Each row is a point on a tangle of strands that fork, close into loops and nearly touch. The rows are in no order.
Two points are linked if the straight distance between their rows is under 5.06. Some points are linked to none.
<414>: [-1.70  0.69 -2.48 -3.30 -0.67 -1.46  0.67 -1.97  1.68 -2.65 -0.84  1.06
  1.76  3.54 -0.99 -1.47  3.11 -2.04  0.68 -0.21  0.69 -0.81 -1.18 -0.91
 -2.47 -0.22  1.50 -0.60 -2.09 -0.21  0.81]
<413>: [-2.23  0.07 -3.46 -3.96 -0.14 -3.49  1.16 -3.37  1.01 -3.40 -0.27  0.88
  3.00  7.27 -1.46 -3.20  2.79 -2.95  0.65 -1.59 -0.91 -1.16 -2.21 -2.46
 -3.83 -1.71  2.33 -0.45 -1.61 -0.66  1.35]
<742>: [ 0.35 -0.41  2.32  1.11 -1.06  1.44 -1.09  2.53  0.53  1.80 -0.87  1.34
 -2.55 -3.03  1.33  1.50 -0.70  1.65  0.91 -0.35  0.68 -0.38  1.03  0.51
  2.24  0.73 -1.67  0.32 -0.05  0.38 -0.35]
<375>: [ 0.48  0.23  3.47 -0.37  3.13 -4.71  1.71 -0.77 -0.84  0.18 -4.85  0.23
  2.72  0.65 -1.71  0.49 -2.31 -1.75 -0.09 -4.80 -3.72 -0.06  0.55 -3.28
  1.99 -3.92  0.81 -0.05  1.25  3.89 -0.38]
<688>: [-1.26  0.27 -2.86 -1.21 -2.39  1.41 -1.04 -2.01  1.66 -2.12  2.51 -0.13
  0.33  1.62  1.25 -1.27  3.64  0.07  1.11  2.60  2.47 -1.07 -1.08  1.14
 -2.68  2.11  1.33 -0.56 -1.24 -1.54  1.25]
<579>: [ 2.15 -1.27  0.94  2.22  2.97 -2.76  0.67 -1.13 -2.39  1.54 -0.22 -3.00
  2.44  0.96  0.50  0.49 -3.71  0.23 -2.08 -1.22 -2.95  1.14 -0.09 -0.96
  1.98 -0.89 -0.22  0.90  2.94  1.73 -0.87]
<569>: [ 2.17 -0.89  3.18  2.35  2.95 -0.81  2.66  1.92 -2.09  2.14  0.31 -3.76
 -0.48 -0.74 -0.11  0.05 -4.22  0.16 -1.93 -0.79 -1.13  2.92 -0.20 -0.36
  2.78 -1.04 -1.13  2.17  3.09  1.36 -1.96]
<792>: [-2.12  2.82 -1.16  3.37  1.79 -1.61 -3.49  0.04 -0.93 -0.55  2.92  1.62
  0.13 -3.01  2.45  0.87 -2.75  1.26 -1.07  2.36 -2.80 -1.27  1.61  1.41
  0.23  1.89 -0.74 -0.13  0.16 -0.13  1.71]
<183>: [ 2.30 -0.46  3.40  1.38  2.52 -4.16  3.27 -0.22 -2.47  1.22 -2.63 -2.12
  3.76  1.15 -1.33  0.39 -4.02 -1.68 -1.67 -2.76 -2.37  0.36 -0.01 -2.77
  2.30 -4.04  0.83 -0.24  3.48  3.69 -2.17]
<427>: [ 2.96 -1.01  3.34  1.59  2.48 -1.80  3.79  1.71 -2.34  2.42  0.47 -4.31
  0.23  0.24 -0.68 -0.26 -3.98 -0.96 -1.96 -0.69 -0.37  2.20 -0.56 -0.76
  2.67 -2.25 -0.92  1.90  3.82  1.70 -2.86]
<789>: [-0.08  0.46  1.65  2.89  0.83  0.37 -0.78  1.92 -0.52  1.20  0.87 -0.61
 -2.97 -3.12  2.58  1.00 -3.14  1.92 -0.59  0.33 -1.55  1.70  1.51  1.39
  1.78  1.38 -1.49  1.49  1.20 -0.21 -0.07]
<733>: [ 1.41  0.20  3.28  0.73  3.16 -4.72  2.20 -1.02 -1.83  0.46 -3.81 -0.74
  3.40  0.92 -1.67  0.43 -3.27 -1.23 -1.04 -3.81 -3.41  0.13  0.76 -3.25
  2.24 -4.23  0.79 -0.40  2.48  4.03 -1.13]
<65>: [ 0.10  1.10  3.29  0.83  3.14 -2.84  1.11  0.64  0.06  0.26 -4.62  0.50
  1.59 -1.70  0.07  1.35 -2.71 -0.06 -0.66 -3.30 -2.90  0.52  0.88 -2.27
  3.39 -2.68 -0.52  0.46  0.70  3.50 -0.38]
<520>: [ 0.05  0.97  3.07 -1.14  2.70 -4.04  1.98  0.32 -0.03 -0.03 -5.77  1.20
  2.13 -0.03 -2.19  0.76 -1.24 -2.55  0.75 -4.49 -3.33  0.35  0.21 -3.13
  2.25 -3.71  0.63  0.15  0.47  3.09 -0.44]
<938>: [ 1.95 -1.48  3.00  2.10  2.03  0.16  2.41  1.92 -0.94  2.05  0.37 -2.99
 -2.25 -1.98  0.30  0.22 -3.23  1.43 -1.05 -0.53 -0.49  2.84  0.74  0.06
  2.16 -0.09 -1.32  1.82  2.49  0.48 -1.60]
<492>: [ 1.06 -1.48  0.73 -0.47 -1.57  2.70  0.11  0.63  0.78  1.66 -0.54 -0.55
 -1.99 -0.03 -0.13  0.81  1.28  1.05  1.04 -0.11  1.76  0.08 -0.46  0.79
  0.82  0.74 -0.81 -0.25 -0.35 -0.81 -1.02]
<924>: [-3.47  0.70  0.75 -3.47  0.75 -3.10 -0.40  1.79  2.34 -1.23 -4.71  5.40
 -0.23 -0.38 -1.98  1.42  1.26 -3.83  0.85 -3.39 -2.86 -0.55  0.67 -2.73
  0.57 -1.61 -0.18 -0.40 -1.69  1.82 -0.26]
<844>: [ 1.68 -0.42 -0.43  0.26  0.49 -0.98  2.22 -1.82 -0.61  0.28  0.74 -3.67
  2.34  3.72 -1.20 -1.09  0.71  0.38  0.48  0.07  0.34  1.03 -1.12  0.02
 -0.24 -1.12  0.79  0.82  1.46 -1.07 -0.48]
<539>: [ 0.32  0.16  3.08 -1.64  1.36 -1.96  2.24  2.02  1.69  1.00 -6.35  2.59
  0.35 -1.45 -3.03  2.62 -0.39 -2.63  0.65 -4.60 -1.29  0.90  0.58 -2.63
  2.03 -2.83 -0.18 -0.49 -0.23  2.70 -1.36]
<174>: [-1.98  1.55 -4.17  2.50  0.55  0.04 -3.43 -2.58 -0.84 -1.49  5.51 -0.91
  0.55 -0.06  2.51 -0.30 -0.01  0.11 -0.33  4.11 -1.11 -1.04  0.73  2.94
 -2.42  2.80  0.63 -0.08  0.16 -1.95  2.26]
<833>: [ 1.39 -1.04  0.44  2.67  3.15 -2.77  0.10 -0.57 -2.49  1.61  0.23 -3.02
  1.24 -0.10  1.77  0.74 -4.38  0.69 -2.32 -0.62 -3.39  1.56  0.38 -0.20
  1.96  0.45 -0.98  1.49  2.96  1.10  0.00]
<846>: [ 0.62 -0.22  0.16  3.07  1.93 -0.43 -0.93  1.35 -1.69  0.99  1.93 -1.99
 -2.88 -1.84  2.75  0.67 -3.67  1.63 -1.43  0.81 -1.82  2.23  1.43  1.94
  0.73  2.08 -1.32  1.54  1.40 -1.20  0.82]
<730>: [-1.77  0.86  0.46 -1.05 -1.60  0.82 -1.95  1.63  1.51 -0.27 -1.78  4.50
 -1.21 -4.04 -0.18  1.64  0.53  0.06  0.56 -0.03  0.32 -2.01  1.08 -0.10
 -0.10  0.78 -0.88 -1.09 -1.88  0.69  0.79]
<680>: [ 3.36 -1.70  2.04  1.26  1.67 -0.49  3.94  1.49 -2.47  2.03  2.53 -5.93
 -0.84  1.32 -1.31 -1.47 -2.32  0.05 -1.29  0.09  1.32  2.97 -0.45  0.35
  0.27 -1.65 -0.93  1.67  3.04 -0.15 -2.64]
<400>: [ 1.85 -1.78 -1.12 -2.04 -3.91  6.19 -1.94  1.23 -0.79  0.39  0.43  1.15
 -2.85  0.46  0.38 -1.10  3.21 -0.29  0.75  1.85  3.36 -0.76 -1.05  2.34
  0.10  1.89 -0.02 -0.96 -1.84 -2.47 -1.00]
<57>: [-1.21  1.12 -1.83  0.67 -0.18  0.26 -1.11 -1.27  0.47 -1.58  2.80 -0.78
 -0.03  0.83  1.83 -0.08  1.26  0.69  0.69  2.15  0.27 -0.33 -0.31  1.69
 -1.42  1.35  0.16  0.00 -0.38 -1.20  1.44]
<71>: [ 0.90 -0.32  1.96 -0.60  0.48 -0.83  2.11  0.55  1.05  0.70 -3.33 -0.21
  0.73  0.14 -1.67  1.51  0.35 -0.22  0.59 -2.42  0.20  0.64  0.01 -1.07
  1.53 -1.67  0.08  0.11 -0.19  1.45 -0.90]
<52>: [ 1.49 -0.16 -0.59 -0.02  0.32 -1.24  2.71 -2.57 -0.85 -0.39  0.24 -3.39
  4.00  5.09 -1.92 -1.50  0.53 -0.38 -0.09 -0.31  0.11  0.61 -1.17 -0.60
 -0.99 -1.92  1.77  0.02  1.03 -0.77 -0.20]
<566>: [ 3.16 -2.58  2.05 -0.44 -1.34  3.55  1.61  2.09 -0.20  3.00 -1.26 -1.05
 -2.36 -0.01 -2.19  0.21  0.47  0.46  0.52 -0.98  2.92  0.71 -0.59 -0.28
  1.89 -1.00 -0.97  0.23  0.34 -0.05 -2.20]
<59>: [ 1.12 -1.38  0.44  1.60 -0.27  2.43 -0.86  1.48 -0.96  0.90  2.48 -1.38
 -4.47 -1.90  2.25 -0.45  0.03  2.28  0.71  0.86  0.65  1.21  0.43  2.28
 -0.39  2.05 -0.98  0.80  0.40 -1.72 -0.04]
<509>: [ 1.70 -1.31  2.93  1.23  0.71  0.91  1.61  1.80 -0.01  2.22 -0.75 -2.33
 -1.93 -1.11 -0.48  0.29 -1.20  1.49  0.09 -1.06  0.88  2.01 -0.18  0.17
  2.45 -0.59 -1.61  1.57  1.56  0.45 -1.76]
<698>: [ 0.70 -1.33 -0.96 -2.50 -3.33  3.96 -1.91  1.19  0.83 -0.38 -1.71  2.75
 -1.13 -0.08 -0.46  0.42  2.97 -0.68 -0.05  0.93  3.05 -1.67 -0.57  0.80
 -0.36  1.37  0.31 -1.53 -1.86 -1.06 -0.36]
<615>: [-1.57 -1.38 -3.70 -4.00 -3.35  1.45 -1.27 -1.17  1.76 -2.64 -0.59  4.36
 -0.11  1.66 -1.78 -1.47  5.04 -2.58 -0.60  0.40  3.32 -1.28 -1.90 -0.64
 -3.98  1.52  1.60 -2.14 -2.57 -2.00  0.34]
<40>: [-0.66 -0.75 -3.16 -3.80 -3.01  0.79  0.30 -1.99  2.21 -2.20 -0.36  1.90
  0.53  2.59 -1.05 -1.84  4.44 -1.52  0.45  0.46  3.39 -0.72 -1.85 -0.35
 -3.39  1.34  1.59 -1.41 -2.59 -1.34  0.57]
<102>: [-3.89  3.15 -0.10  0.30  0.19 -0.54 -3.10  1.04  1.32 -0.88  0.89  4.60
 -0.02 -5.49 -0.14  0.31 -0.08  1.31  0.66  1.01 -1.73 -2.19  1.92 -0.88
  0.23  1.14 -0.35 -0.40 -2.16  0.94  1.87]
<678>: [ 0.07 -0.97 -0.80 -0.21 -2.54  3.41 -1.54 -0.21  0.18  0.60  2.47  0.01
 -2.15 -0.70  1.93 -0.75  1.89  1.26  1.21  2.08  2.12 -0.98 -0.35  2.00
 -1.13  2.21  0.02  0.04 -0.58 -1.70  0.25]
<261>: [ 3.29 -0.80  3.21  1.02  1.64 -1.29  4.75  1.85 -2.31  1.99  1.39 -4.75
  0.33  1.44 -1.36 -0.93 -3.18 -0.87 -1.52 -0.94  0.53  2.29 -0.36 -0.26
  1.32 -2.95 -0.87  1.69  3.50  0.84 -3.23]
<581>: [ 1.54 -0.61 -0.90  0.95  0.61  0.08  1.37 -1.69 -0.87  0.01  1.73 -4.17
  0.79  3.67 -0.22 -0.94  0.22  0.59  0.20  0.76  0.52  1.83 -0.93  1.27
 -0.77  0.18  0.74  0.93  1.86 -1.64 -0.40]
<245>: [ 0.95 -0.85 -0.43 -1.00 -3.44  5.39 -2.82  1.96 -0.62  0.70  0.93  2.38
 -3.07 -1.62  0.92 -0.27  1.80  0.04  0.60  2.17  2.65 -1.32 -0.62  2.08
  0.35  2.34 -0.22 -0.87 -2.02 -2.32 -0.15]
<13>: [-0.95  1.27  2.31 -0.17 -0.08 -0.39 -0.47  2.25  1.83  0.30 -3.12  2.98
 -1.01 -3.80  0.48  2.78 -0.70  0.60  0.33 -1.65 -0.82 -0.72  1.27 -0.89
  2.24 -0.42 -1.40 -0.15 -1.44  1.67 -0.06]
<48>: [-1.51  1.26  0.83  0.10 -2.10  2.20 -2.91  2.17  0.86  1.05  0.21  4.94
 -1.39 -5.34  0.06  1.19 -0.11  0.84  0.94  1.10  0.44 -2.78  1.47  0.41
  0.40  1.71 -0.74 -1.08 -2.06  0.06  0.87]
<619>: [ 2.23 -0.47  2.55  1.20  2.28 -3.05  3.12 -0.51 -2.01  1.08 -1.18 -3.06
  3.60  2.14 -1.33 -0.32 -2.67 -1.10 -0.96 -1.78 -1.05  0.71 -0.27 -1.83
  1.96 -3.73  0.25  0.47  3.11  2.25 -1.67]
<485>: [ 0.01  0.09  2.04 -0.07 -0.77  1.32 -0.28  2.57  1.31  1.65 -2.26  2.09
 -1.92 -3.35  0.84  2.39 -0.21  1.29  0.62 -1.04  0.19 -0.69  0.99 -0.09
  2.02  0.31 -1.51 -0.03 -0.89  0.91 -0.61]
<298>: [ 3.09 -2.32  1.93  0.77  0.74  1.32  3.69  1.12 -1.76  2.27  2.13 -4.66
 -2.02  0.34 -1.39 -1.43 -0.90  0.67 -0.36 -0.08  1.95  2.34 -1.00  0.71
  0.29 -1.02 -1.18  1.42  2.35 -0.69 -2.35]
<394>: [-0.85  0.79 -2.03  2.83  1.05 -0.30 -1.91 -0.40 -1.01 -0.51  3.45 -1.37
 -1.17 -0.35  2.79  0.46 -1.21  0.86 -0.76  2.27 -1.49  0.51  0.77  2.54
 -0.59  2.47 -0.66  0.53  1.04 -1.41  1.59]
<58>: [-1.38  1.52 -1.68  3.17  1.65 -0.85 -2.93 -0.13 -1.36  0.35  4.03 -0.54
 -1.22 -1.68  2.99  0.66 -2.47  0.76 -0.91  3.01 -2.11 -0.06  1.53  2.61
 -0.20  2.61 -0.43  0.60  0.60 -0.79  1.88]
<787>: [ 0.48  0.73  2.17  0.90  2.36 -2.86  1.24  0.00 -0.24  0.04 -3.17 -0.67
  2.12 -0.03  0.14  0.98 -1.99  0.13 -0.45 -2.46 -2.40  0.75  0.29 -1.52
  2.72 -2.13 -0.01  0.63  1.29  2.49 -0.48]
<942>: [-0.39  0.38  0.96  0.25 -2.38  3.11 -2.95  1.89  0.55  1.38  0.67  3.54
 -2.67 -4.31  0.98  0.91  0.23  1.44  0.70  1.57  0.93 -2.16  0.74  0.96
  0.60  1.90 -0.62 -0.41 -1.39 -0.56  0.38]
<197>: [ 0.57 -0.88  0.66 -0.65 -2.77  4.85 -2.61  2.16 -0.34  1.28  0.35  2.39
 -3.36 -2.79  1.06  0.46  1.12  0.70  0.74  1.31  2.05 -1.84 -0.04  1.68
  1.09  1.91 -1.09 -0.55 -2.07 -1.13 -0.13]
<702>: [-1.13  0.27 -0.40 -2.08 -2.05  1.32 -1.30  1.08  1.75 -0.42 -1.04  3.47
 -0.60 -2.21 -0.02  1.26  1.57 -0.32  0.41  0.55  1.54 -1.84  0.26 -0.14
 -0.65  1.13 -0.49 -1.26 -2.21  0.20  0.55]
<49>: [ 3.46 -3.20  2.00  0.68  0.24  2.70  2.62  1.65 -1.46  2.58  1.54 -4.17
 -3.50 -0.56 -1.14 -1.29 -0.52  1.66 -0.27  0.39  2.72  2.05 -1.21  1.02
  0.31 -0.98 -1.54  0.95  1.33 -0.66 -2.20]
<751>: [-0.90  0.85 -0.58  0.03 -0.67  0.42 -0.39 -0.64  1.23 -0.71  0.40 -0.12
  0.33  0.28  1.19  0.30  1.54  0.96  0.97  1.06  0.47  0.01 -0.37  0.75
 -0.61  0.94 -0.14  0.05 -0.45 -0.46  0.40]
<105>: [-4.08  1.20 -0.44 -3.66 -0.24 -1.99 -1.42  1.71  2.31 -1.42 -3.27  5.79
 -0.73 -1.92 -1.90  0.88  1.54 -2.98  0.19 -2.00 -1.82 -1.31  0.84 -2.63
 -0.68 -0.65 -0.22 -0.86 -2.22  0.86  0.42]
<267>: [-4.83  2.50 -3.71  0.11 -0.02 -0.18 -3.45 -2.72  0.46 -3.51  3.50  3.01
  1.80 -1.30  0.34 -1.68  1.35  0.49  0.17  2.58 -1.46 -1.49  0.88 -0.16
 -2.40  1.26  1.40 -0.65 -1.40 -0.29  3.36]
<474>: [ 0.15 -0.66  0.10 -1.94 -2.45  2.79 -1.62  2.16  0.92  0.22 -2.49  3.27
 -1.52 -1.45 -0.61  1.52  1.47 -0.63  0.08 -0.07  2.24 -1.32  0.07  0.29
  0.11  1.00 -0.25 -1.41 -1.91 -0.49 -0.46]
<300>: [ 1.28 -1.26 -1.42  1.81  0.80  0.57  0.72 -1.46 -1.65  0.18  3.05 -4.15
 -0.59  2.68  0.37 -0.80 -0.21  0.82 -0.07  0.81  0.12  2.39 -0.51  2.21
 -0.91  1.27  0.20  1.09  1.82 -1.85 -0.02]
<359>: [ 0.02  0.74  2.27 -1.60  1.55 -2.64  2.01  0.71  1.11  0.28 -5.55  1.48
  0.88 -0.34 -2.87  1.74 -0.58 -2.11  1.00 -4.10 -1.58  0.62  0.41 -2.54
  1.69 -2.83  0.29 -0.07 -0.48  2.45 -0.88]
<365>: [-4.03  2.08 -3.78 -0.44 -1.62  1.01 -2.88 -2.72  1.05 -3.02  3.67  3.47
  1.26 -1.77  0.16 -1.88  2.52  0.34  0.27  2.62  0.73 -1.79  0.28  0.00
 -3.15  1.93  1.23 -0.70 -1.83 -1.04  3.07]
<458>: [-0.83 -0.27 -3.43 -2.74 -0.54 -2.69  1.48 -4.16  0.38 -3.12 -0.04 -0.82
  3.80  7.53 -1.59 -3.51  2.30 -1.84  0.33 -1.14 -0.53 -1.03 -1.87 -1.83
 -3.87 -2.43  2.67 -0.74 -1.01 -1.13  1.33]
<345>: [ 0.94 -0.41 -2.64 -0.46  0.31 -2.00  1.66 -4.04 -1.11 -1.45  0.54 -3.12
  4.44  6.59 -0.92 -1.88  0.60 -0.21 -0.25 -0.02 -0.94 -0.04 -1.46 -0.89
 -2.06 -1.63  1.73 -0.89  0.66 -1.09  0.57]
<170>: [ 0.69 -0.72  2.48  1.16 -1.05  2.89 -1.24  2.93  0.07  2.65 -0.01  0.78
 -4.42 -4.06  1.65  0.94 -1.28  2.26  0.64  0.11  0.72 -0.14  0.82  0.98
  1.91  1.11 -1.89  0.52 -0.19 -0.62 -0.32]
<488>: [ 0.19 -0.69 -2.86 -1.48  0.17 -3.27  2.15 -4.88 -1.15 -2.52  0.09 -2.25
  4.96  7.40 -1.13 -2.77  0.68 -1.35 -0.17 -0.91 -1.27 -0.86 -1.07 -2.17
 -3.41 -2.54  2.30 -1.39  0.58 -0.45  0.94]
<417>: [-2.74  1.45 -3.38 -0.09 -2.58  2.59 -2.76 -2.71  0.89 -2.13  4.25  2.26
  0.59 -1.14  1.01 -2.11  2.86  0.42  0.70  3.50  1.91 -1.97 -0.29  1.19
 -3.94  2.66  1.37 -0.53 -1.33 -1.83  2.32]
<335>: [ 1.62 -1.73  1.75  1.45 -0.31  3.28 -0.88  2.07 -1.00  2.08  1.65 -1.12
 -5.00 -3.10  2.01  0.13 -1.03  2.19  0.43  0.56  0.78  0.91  0.41  1.71
  0.87  1.35 -1.51  0.64  0.01 -1.51  0.03]
<720>: [-3.84  3.54  0.39  1.42  1.00 -1.61 -2.68  0.86  0.82 -1.36  0.35  3.73
  0.44 -5.19  0.48  0.97 -1.70  1.62  0.06  0.93 -2.94 -2.19  1.98 -0.78
  1.03  0.58 -0.74 -0.53 -1.28  1.38  1.82]
<556>: [ 2.11 -1.66 -1.06 -2.43 -3.66  5.41 -1.55  2.06 -0.28 -0.20 -1.64  1.86
 -1.99  1.31 -1.09 -0.53  3.00 -0.68 -0.22  1.00  4.11 -0.15 -1.18  1.48
  0.28  1.99  0.69 -1.45 -2.53 -1.85 -1.44]
<604>: [ 0.33  0.74  1.69  1.95  2.06 -1.49  1.02  0.66 -0.05  0.52 -1.98 -0.60
  0.69 -1.01  0.88  1.25 -2.04  1.11 -0.28 -1.22 -2.00  1.24  0.57 -0.53
  2.88 -0.78 -0.89  0.70  1.04  1.52 -0.73]
<378>: [-0.44  0.50  1.87  2.31  1.65 -0.64 -0.19  1.80  0.01  1.14 -0.58 -0.52
 -0.86 -2.57  2.16  1.77 -2.19  2.04 -0.40 -0.68 -1.66  1.21  0.68  0.24
  2.43  0.53 -1.58  1.25  1.27  0.60 -0.18]
<527>: [ 2.37 -2.36  1.44 -0.71 -1.96  3.68  0.21  1.40  0.04  2.41 -1.34 -0.46
 -2.30 -0.21 -0.73  0.19  1.20  0.96  0.72 -0.17  3.00  0.44 -0.42  0.51
  1.21  0.18 -0.57 -0.19 -0.37 -0.72 -1.65]
<482>: [-0.93  0.02 -3.51 -2.28 -2.08  0.50  0.03 -2.76  1.70 -2.59  1.20 -0.11
  1.29  3.04  0.21 -1.82  4.02 -0.55  0.73  1.72  2.83 -0.99 -1.57  0.37
 -3.30  1.53  1.88 -0.63 -1.75 -1.22  1.23]
<448>: [ 2.05 -1.11 -0.22 -2.79 -1.46  0.52  3.93 -0.44  1.36  1.17 -2.79 -0.09
  1.98  3.62 -4.58 -0.13  1.43 -2.36  0.70 -2.76  2.52  1.15 -0.62 -1.70
 -0.87 -2.75  1.49 -0.97 -0.20 -0.05 -1.72]
<558>: [-2.79  3.04 -0.41  2.33  1.15 -1.70 -2.84  0.34  0.15 -0.99  1.73  2.70
  0.54 -3.68  1.67  0.96 -2.02  1.41 -0.64  1.69 -2.75 -1.39  1.82  0.44
  0.53  1.18 -0.77 -0.41 -0.74  0.84  1.47]
<914>: [-1.42  0.80 -5.11 -0.10  0.00 -0.72 -1.61 -4.30 -0.25 -3.36  3.68 -1.69
  2.77  4.71  1.65 -1.93  2.03 -0.87 -0.65  3.20 -0.57 -1.24 -1.04  1.38
 -3.51  1.36  2.00 -1.16 -0.72 -1.26  2.27]
<668>: [ 0.91 -1.15 -1.51  1.63  0.34  0.98 -0.65 -1.22 -1.37 -0.18  3.70 -3.62
 -2.37  1.61  1.83 -0.73  0.28  1.45  0.10  1.99  0.62  1.97 -0.02  2.92
 -1.78  2.21  0.13  0.97  1.05 -2.13  0.76]
<857>: [ 3.69 -1.52  2.21 -1.79 -2.00  1.60  4.51  1.94  0.65  3.21 -2.66 -1.28
  0.92  2.40 -5.19  0.59  0.13 -2.22  0.00 -2.18  3.68  0.79 -0.29 -1.10
  0.69 -3.70  0.45 -1.01  1.37  0.65 -2.90]
<744>: [ 2.94 -2.24  3.23  0.31  0.02  2.23  2.89  1.99  0.21  3.29 -0.62 -2.27
 -1.90 -0.48 -2.10  0.51 -0.52  0.40  0.30 -1.04  2.35  1.39 -0.80 -0.54
  2.13 -1.74 -1.27  0.54  1.41  0.61 -2.75]
<497>: [-3.47  2.25 -3.44  0.93  1.17 -1.19 -3.48 -2.47 -0.60 -2.97  3.18  1.69
  2.45 -0.35  1.42 -0.25  0.40  0.34 -0.66  3.06 -2.53 -1.85  0.94  0.08
 -1.83  1.10  0.44 -0.71 -0.70  0.20  2.60]
<342>: [-1.38  1.50  1.93 -1.03  1.05 -1.82  0.00  2.05  1.90 -0.36 -4.78  3.41
 -0.20 -3.31 -0.29  3.04 -0.62 -0.59  0.53 -2.93 -1.71 -0.53  1.40 -1.68
  2.08 -1.06 -0.96 -0.53 -1.52  2.32  0.25]
<904>: [ 0.77 -0.31 -0.15  2.70  2.66 -1.78 -0.66 -0.12 -1.82  1.04  0.99 -2.50
 -0.66 -0.85  2.27  0.94 -3.85  1.32 -2.05  0.19 -2.46  1.98  0.94  0.91
  1.47  1.44 -1.10  1.76  1.73 -0.22  0.58]
<766>: [-1.85  0.64 -3.01 -0.06 -2.39  2.67 -2.45 -2.25  0.58 -1.68  4.40  0.64
 -0.29 -0.27  2.00 -1.69  3.11  0.43  0.95  3.20  1.91 -1.30 -0.77  1.94
 -3.18  2.72  1.05 -0.10 -0.97 -1.93  1.43]
<305>: [-0.03 -0.21 -4.17 -2.32 -1.75 -0.59  2.14 -4.15  1.15 -2.52  1.48 -1.85
  3.59  7.04 -1.07 -3.28  3.55 -0.85  0.68  0.40  2.66 -0.23 -2.59 -0.16
 -4.31 -0.41  2.80 -0.68 -1.47 -2.56  0.56]
<823>: [ 0.60 -0.29  0.98  0.75 -1.00  1.14 -0.30  0.38  0.93  0.75  0.06 -0.97
 -1.15 -0.56  1.09  0.65  0.82  1.43  1.06  0.18  1.23  0.18 -0.21  0.92
  0.60  0.82 -0.38  0.49 -0.14 -0.60 -0.27]
<642>: [-3.12  1.62 -0.11 -2.30 -0.35 -0.94 -1.34  1.34  2.07 -1.08 -2.50  4.58
 -0.63 -3.20 -1.05  1.33  0.98 -1.18  0.54 -0.87 -0.77 -1.64  1.11 -1.31
 -0.71 -0.23 -0.60 -0.56 -2.17  1.18  0.95]
<313>: [ 2.74 -1.10  1.52  1.57  2.06 -2.94  2.72 -0.79 -2.48  1.57  0.35 -4.07
  3.24  2.66 -0.61 -0.37 -3.13 -0.81 -1.58 -1.20 -1.44  1.00 -0.53 -1.04
  1.50 -2.12  0.30  0.90  3.43  1.36 -1.54]
<848>: [-0.54  0.32 -1.95  1.39 -0.25  0.63 -1.55 -1.06 -0.32 -0.50  3.16 -2.08
 -0.78  0.65  2.29 -0.08  0.75  0.87  0.35  2.29  0.27  0.59  0.06  2.22
 -1.72  2.42 -0.09  0.50  0.62 -1.64  1.19]
<798>: [-1.54  1.02  1.51 -2.42  0.59 -2.04 -0.19  2.40  2.11 -0.69 -5.16  4.70
 -0.39 -2.35 -1.33  2.80  0.30 -2.40  0.85 -3.19 -1.77 -0.42  1.36 -2.03
  0.83 -1.68 -0.52 -0.55 -2.05  1.85 -0.17]
<55>: [-2.06  2.11 -0.23  0.27 -0.22 -0.81 -1.49  0.12  0.95 -1.08  0.37  1.28
  0.26 -1.59  1.57  0.70  0.24  1.19  0.36  1.15 -0.44 -0.95  0.82  0.57
  0.12  0.65 -0.30 -0.33 -0.96  0.09  0.87]
<35>: [-0.63  0.07 -4.12 -2.52 -1.61 -0.49  1.15 -3.51  1.54 -2.89  1.21 -0.63
  2.12  5.59 -0.36 -2.55  3.91 -0.76  0.57  0.91  2.49 -0.54 -2.17 -0.15
 -3.69  0.60  2.42 -0.69 -1.91 -1.83  0.93]
<309>: [-2.81  1.54 -4.54  1.26  0.72 -0.10 -3.38 -3.17 -0.62 -2.76  4.30  0.13
  1.71  0.71  2.09 -1.05  0.96  0.21 -0.66  4.10 -1.29 -1.38  0.30  1.36
 -2.71  1.71  0.80 -0.87 -0.78 -1.12  2.69]

A tip is a point with one link. Name the tips that can be reached along the links from each point below, in the order of the rows.
<787>: <65>, <539>
<245>: <59>
<581>: <413>, <102>, <49>, <55>
<309>: <174>, <615>, <305>

Name the points in between on the shortest way along the links from the first point to the second, in order.
<668>, <938>: <848>, <57>, <751>, <823>, <492>, <527>, <566>, <744>, <509>
<35>, <309>: <482>, <688>, <766>, <417>, <365>, <267>, <497>
<13>, <474>: <342>, <798>, <924>, <105>, <642>, <730>, <702>
<792>, <488>: <58>, <394>, <848>, <668>, <300>, <581>, <844>, <52>, <345>
